Each row is a point on a tangle of strands that fork, close into loops and nearly touch. The rows are in no order.
Points whose rows are less than 36.7 apart are linked; no others are. Some points are linked to none.
Zivus: [  5   5   6   4  15   3  21  -4 -12  -2  -9 -13  -8   2  -2   4  15 -12
   8   7 -12]
bodo: [ -2  -8  -4   9 -16 -16  -5   1   1 -14  11   5   4   7  15  10  12  10
 -11   0  29]
Tiv: [ 15 -16  20  -4  -7 -10  -8  -3   6 -10 -16 -18   3 -14   9 -14  13   5
 -17   8   0]
Parus: [ -1   9  -5   2   0   3  16  -8  -5   3   3   5 -12  -2   1  11   0  -3
  22  -1 -24]
Vube: [-10  -9  -9  13   0  -2 -19  11  12  -6   2   8 -10  13  -6   2  10  -2
  -8  -4  12]
Kezod: [ -1  -8   2   5  -3  -4  11   9   8   8 -12  10  -4   1   3   5  -2  -2
 -10  -8  -2]
nodu: [  8   4   6  -6  -2 -19  10  -1  10 -14   4 -15   1   4  -7  -5  11   4
  -4  11   3]
Fovap: [ 19   8  17   1   6   1  12  -3 -11  -7 -14 -17 -12   1  24  -5  14   7
  -5  -1 -19]
tunu: [  2  -1   4   6  11   6  -1  -7   7   5 -11  -6 -12  16   4   7  -7 -10
   7  -2  -4]
raf: [ 10   1   2  -6  -7 -30  -3  -1   0  -6  -1 -19  10  -5   0  -6  11   9
   2  19  15]
zitu: [ -2  -1   0   1 -15 -26  -9  -2 -10  -7  -7 -10   9  -4   3  -1  16  10
  -9   5  13]
kabe: [-17  -2  -8  -2  -6  14  -8   5  -4   0  27  21  22  -8  -1 -12 -16   8
   3  -1  31]
dilo: [ 14   3   0  -8   5   6   5  -2  -3  11  -8  -8   1   3  10   9  10 -13
   3   1 -36]
gib: [ -5 -10  -5  -2  -7   7 -26  17  13  -8   6  11  -4  10   4   8   0  -4
  -6  -9  26]
gako: [ -1  -6 -12   7 -12  -5  -3  -6   1  -5   8  14   7   3 -11   1  11 -11
  -5   0  34]
Zek: [  3  13   4 -11  18  25  -1  -6  -1  -6  12   9  -9   2  -1   6 -22   2
  14   4   7]
dat: [ 12   3  23  -8  -7  -4   7  -6  -7   3 -22 -18  -9 -11  15 -14  10  11
  -2   7 -10]
lak: [ 12  11   4  -3  15 -13  -9  10   1  -1   8   9   1   7   0   3   0   4
 -11  -5   6]
rep: [-17  -5   1   3   6  19 -14   2   0   0  21   6  23 -17  -4 -20 -24   0
   2  -1  16]
lozet: [  3   8   2  -7  11  14  18   3  -6   1 -23   4  -6  -1  10   8 -11  -3
   9  -7 -19]
pituz: [  7 -17  -9   1 -23 -14   2  -2   6  -3  -7 -15   4  -2  -1 -15  15   2
 -17  10   3]
Vabu: [ 11   9   9  -5  23   5  -1   8   8   2  11  19 -10   1  -4   5  -1  -3
   5  -5   4]
baluk: [  6  21   0 -17  13  -4  -7  -4  -4  -2   9   1  -5   9  -6  11  -5  11
   1   3 -21]
fanak: [  2  -4  -4  -8  11  25  -7   1  -5   6  10  12  -7 -11 -20   4 -12  -3
   2   3  -4]
vizuv: [ 13   1  15 -13   0  -4   3  -9   5  10 -11 -18  -5  -9   6  -1  16   4
  -7   8  -9]
saro: [  1  15   8 -17  -5   7  -6 -10   4   2  -5  -3 -17  -3   8   5   8   0
   1  -7 -21]
Mifis: [ 10  -3  -4  -4  -1   0 -17   6   6  -6  -3   5   1   6  12  11  -6   2
  -1  -3  27]
liko: [ -4  -8   1   7   5   2   1   3   8  19  -2  -2  -5   5  -2   7 -14  -8
  13   0   9]
deg: [-13  -2   2   4   0  23  -4  -8  -3  12  -2   3  -1   0  -9  -4 -29  -7
   7 -10   8]
bopiv: [  4   7  -3 -11  15  18  -7   6   0 -16  10   5  -7   3 -13   8 -17   0
  -5   2   1]
vupum: [-11  13   0   1  -1 -13  -5   9   2  -7   6   5  14  -2 -12   2  -9  -9
   2 -10  11]
Tudi: [ -3   8   5  -4  10  14   2  -7   3 -15   8  -2  -9  10  -4   8 -13   0
 -12  -4 -11]
gepi: [ -1   2  -7   1  -9  -9 -18   1  -6 -13   2  -4  -1   3   7  16  -2   8
 -12   2  27]
rak: [  6  -5 -16   1 -23 -23  -6  19 -16 -22   2  -3  20  -9  12  -8  25  12
  -3   4   8]
gebik: [-14 -11  -5  10   1   1 -22   5  -7   5   3  22  13  -1   1   1  -4   4
   0  -6  22]
giz: [ 12   1   9   5  -8  -1  -1   5  15  -8  -3 -21  -8   7   4 -20  17  -2
  -9  -5  -5]
Disa: [ -4  -6   6   5   6 -14 -18   3   9   3  -6   4   1  14  -9  -5  19 -12
  -7  -4  15]
Mibap: [  4   5  13  -7 -17  -8   8   3   4  -5 -10 -23  -3 -12   7 -20   6  22
 -12   3  -2]
Vopi: [ 17 -20  10   9 -22  -4  -8   2   2 -20  -7 -13   9 -14  10 -19  13  16
 -11  15   3]
mutem: [  6   3   7   2  18  22  -7  -7  -5   4  10  21  -3  -4   0  -5 -26  -5
  17  -1   9]
ledud: [ -3 -14 -19   3 -27 -13   2  -2  11  -9   1  -2   8   5  -8  -7  16  -3
 -12   1  11]
zusi: [ -4  18   4 -15  24  32  -1  11   3   6  -3   9  -7  10   8  -3  -1 -12
  21  -7 -12]
Kudi: [ -1  -1   4  -1  -2 -10  21   0  -4   0 -18  -5  -8  -3   0   3   1   7
  -7  -1 -14]
Donu: [  2  -1   1   2   4  -2  -5 -13   6  -8  -1   0  -2   6   0  11 -10  -2
  -7  -3   1]
bita: [ 14 -10  -2   4 -24 -15  -2   8  -1 -22  -6  -5  19 -11  11 -20  24  11
 -11   2   1]
Geto: [  0   3   2   6  23   5  16 -21  -8  -3  -8  -3  -7  12  -8   9   6 -12
   9   8 -17]
Mebu: [  5  -6  -9   3  -2 -10   7   3   5   7   3 -12   0  -2  -6  11  -6  -9
   8  11  10]
Ret: [-19  -6   3   7  23  15  20 -15  -5  11  -4   1  -6   8  -5   8  -3 -13
  11   2  -7]
Talu: [-16  -3   3 -10  14  20  -1  15   1  27  -1   6   5   3   1  -7 -22  -3
  16  -3  -9]
gotom: [-10   1  -3  -6   0  -3  10 -12  -7   6 -19   1 -11   6 -11   1 -10   0
 -11  -3  -8]
bir: [ 15  -2   5   9  -9 -20   0  -9  -1   1   1  -8  -1 -13   0  -4  15  -1
   3   0 -20]
bonas: [ -3  -5  -6   7   4   7  -1  -1  -1   5  13   9   0   5 -15   1  -3  -6
  -7   0  26]
Suvor: [  0  -9  12  -1 -18 -10  15  -1  -6  -7  -8 -23   0 -20  -7 -24  14  19
  -9  12   4]
kege: [-11  -5   9   1   7  25 -23   0   9  15  10  14   7  -6   4  -4 -16  -2
  -3  -7  -2]
Famo: [  7   2   7   9  -7 -21   9  -3  -1  -8 -13  10  -5 -12  -4  -3  10  -6
   4  -9   9]
sufez: [-21  -1   7   9  16   9  -3   4   8   0  20   7  13  -5  -8 -10 -24  -5
  10  -7  10]
mave: [ 17   3   7   3   5  -3  -5   3   7  -5  -6 -14 -16  10   9  -1  14  -4
 -14  -5  -8]
Mavo: [-13   8 -10  -4   8  16   7 -11  -3  11  -1   3 -13   7   2  14 -15   2
  27   3 -13]
Movab: [-22  -6 -13   8 -10  -2 -15  10  -2 -12  17   5  19  10  11  10  -7   1
  -6 -10  24]
lasu: [-12   5  -4  -1  -4 -10  -2  -8  -9   7 -10   5  -2   7 -19  -5  -1   7
 -16  -4   6]
Difig: [ -4   0  -5   4  -7 -22  -9  -4 -14  10  -5  -2   2   2  -9   1  11   2
  -9   2  13]
pizek: [ 12   9   9 -19  -7   0  -9 -10   5  -3  -5 -19 -13   2  10   1  14   5
  -2   9 -23]
temeb: [ -1  14 -10  -6  18  24  11   0  -6   1  -2  -2  -2  19   5   8 -12  -1
  19  11 -21]
lilar: [  0   7   0  -3  15  18   7 -10 -17   3 -13  17  -5  -3  -2   8 -10  -3
   0  -8 -15]
nege: [-16   0   6   4  18  31   6 -17  -7   8  -8  11   5   3  -4  -7 -27  -7
  17  -2  -6]
roru: [  9  17  -5  -4  -3 -11   3  -1   1  -7   6 -11  -1   8  -5   3 -11   5
  11   5 -16]
nomu: [-21   1  -1  -3   2   5  -5  13   5  -4   4  10  11  -6 -16  -6 -15  -5
   3 -11  12]
gid: [  3 -13   0  -1 -11  -8  16  -4  -2  -2  -8 -22   2 -11 -10 -12  14   0
 -18  11  -3]
dafiz: [ -5  -2  -6  16  -8  -8   0  -8  -6   7  11  16  -1  -9  -9   9 -11   0
   3  -2  -2]
vopus: [-20   4   7   2  25  39  14 -15  -9  13   1   5   2   7   9   1  -7 -10
  13   4  -7]
lipes: [  1  20  -4   2  -4 -11  -5  -2   2  -4  14  -6   8  14 -17   3 -14  -2
   5  -2   1]
Zavik: [ 19  -2  15  -1  -5  -5   2 -10   6 -16  -5 -16 -10 -10   3 -13  16  20
   8  21 -18]
Dubag: [  4  -4  -7   9 -11 -12  -2 -14  -4   1  -6  -3 -10   3  -7   1   3  -5
   1  -1 -21]
bem: [  4   3   4   6   0 -12   2  11  13   5  11  -5  10   6   5   2  -6  -7
  -9  -8 -17]
rer: [  8  -7  -4  -5 -12  -5   5   5   2  13  -3 -10 -12 -10   4  15   2   2
   5   9   2]
Zan: [ -3  -7  -7   9   0  13  -7  -2   9  12   5   5   6   8 -11  -2 -23  -9
  16   3   3]
Tadek: [-11  -2  -3  -1   3  18   2 -12  -2   3  12   6  -9  -5 -21   3 -13  -2
  -2   0   9]
zoda: [-20  -9 -23   4 -10  -4  -8   9 -16 -10  14   2  26  15   5  10  12   0
  -4  -6  27]
garo: [ -1   5 -12  -1 -17  -4   4   7   1   5  10  12  -4 -13 -12   8  -6   1
   8  -3  -3]
zito: [-16  -8   2  -3  22  33  -5   2  -3  13   0   2  11  -7   2 -18 -28  -5
  18   0  -5]
badob: [ 10  18   6 -11   4  13  19  -6  -7  -2 -11 -21  -8   5  19  -8  22  -1
  -3   3 -32]
Fevu: [ 15  -3   0  -5   2  -6  13   2   5  15  -9   0 -11   9  11  -2  15   2
   4   2 -32]
Pepu: [-11   6   7  -7  16  17  -3   9   1  24 -10   7  -7   8  -2  -6  -1 -14
  20  -6  -4]
novov: [  1  -2   6   7  -8 -11  -6 -10  -2 -12  -6  15  -6  -2  -6   3   4  -7
  -3 -10  24]
lugim: [  5   5  10   0  19  29  -7  -6 -11   6  16  11   3 -18   3 -22 -24   3
  13   1   8]
Nif: [ -7  -7 -11   5 -16 -14  -2  -3   8 -10   9   5  24  11  12  13  -4   5
  -3  -3  26]
Soz: [-25  -7 -11  -4 -10   7  -3   8   8  10  18  17  19  -8  -1   3 -11   3
  -4  -7  31]
tuto: [ -1  -8  -6   4  -4  -7 -20  11  -4   8 -12  17   5  -4   3   9 -10   7
   0  -4   4]
Dokas: [-14 -15   2   4   9  14 -14   8   4  16   6  12   9  -8   4   0 -17   2
  -2  -4  19]
loke: [ -1   5  -6  12  -3  -8   3 -10   1  12   8   6 -14   9  -5   9  -5   2
   8  -3 -16]
lam: [ 17  -7  -4  13 -14 -28   7   3  -3  -7  -4  -2   7 -13   6  -7   6   4
  -1  -3 -13]
Zam: [  4  -9 -10 -10  -6  -4   6  11   9   3   7   2   1  -3 -13   8  10  -8
 -19   9  16]
kilu: [ 15  -4   3   2   5 -17 -10  10   7  -2   3   0  -3   0   2   0  16  -4
 -14   0   6]
nadan: [ 12   9 -12  -4 -12 -13   7   1  -7  -5   9   0 -11 -17 -11   9   5   6
   6  -1 -10]
tefev: [ -3   7   5 -12  10   6  32  -1  -5   2 -12 -13  -6   3  12  -6  25   7
   4   7 -32]
gepe: [ -6  -3 -18   4 -22 -23   0   5 -14  -8  -1  -6  13   3   2  -6  30   7
  -1   5  22]
gopi: [ 11   3  -1   7  -8 -21   5  10   7 -14  10   0  18  -3   5   1   7  -6
  -5  -4  -9]
Pov: [  7   1   9   6   7  -9  10   7  -3  -5 -13 -23  -5  -6  -9   0  13 -15
  -4   1   0]
Keles: [  2  -1   4   3   9 -10   1   5   7   3   1 -11   4   0  10  11   2  -5
  -1  -1 -29]
zol: [  6   2   9  -3 -14 -12  -1  -2  20 -24   2 -20  -3   3   0 -21  15   9
  -5   8   6]
Bazon: [  1  10  -3   0  13  11  29   3 -11   4 -11   4 -14   3  14   3  11   0
   3  -4 -31]
Boda: [-10  -7 -10   3 -17   5  -3  11   8  13  12   6   6  -1   6  12  -8   0
  -5  -9  23]
Pofaf: [ -4 -11 -10   5 -10 -14  -1  11   3   6  -6  17   6   0   4   9  -2   9
 -13  -6   2]
losa: [ 11  12   6 -12  21   8  -5  -6 -13   2   0  15  -7   4   5  13  -7   3
  -2  -1 -24]

A tip is a point with one link. Name the tips that can be reached along the links from each point below, in the order of the rows.
gako: zusi, Famo, rer, lugim, Pov
dafiz: temeb, Fevu, nadan
nodu: Tiv, Vabu, kege, zoda
Mibap: saro, ledud, Boda

A fork is a point with three links, a tip a point with one. Leave the first point through the second and follow the links. Name the first fork or tip that comes.
gebik, tuto: zitu
baluk, roru: Boda
Fevu, dilo: loke
nomu, vupum: dat
Movab, Nif: kilu
Difig, lasu: kege
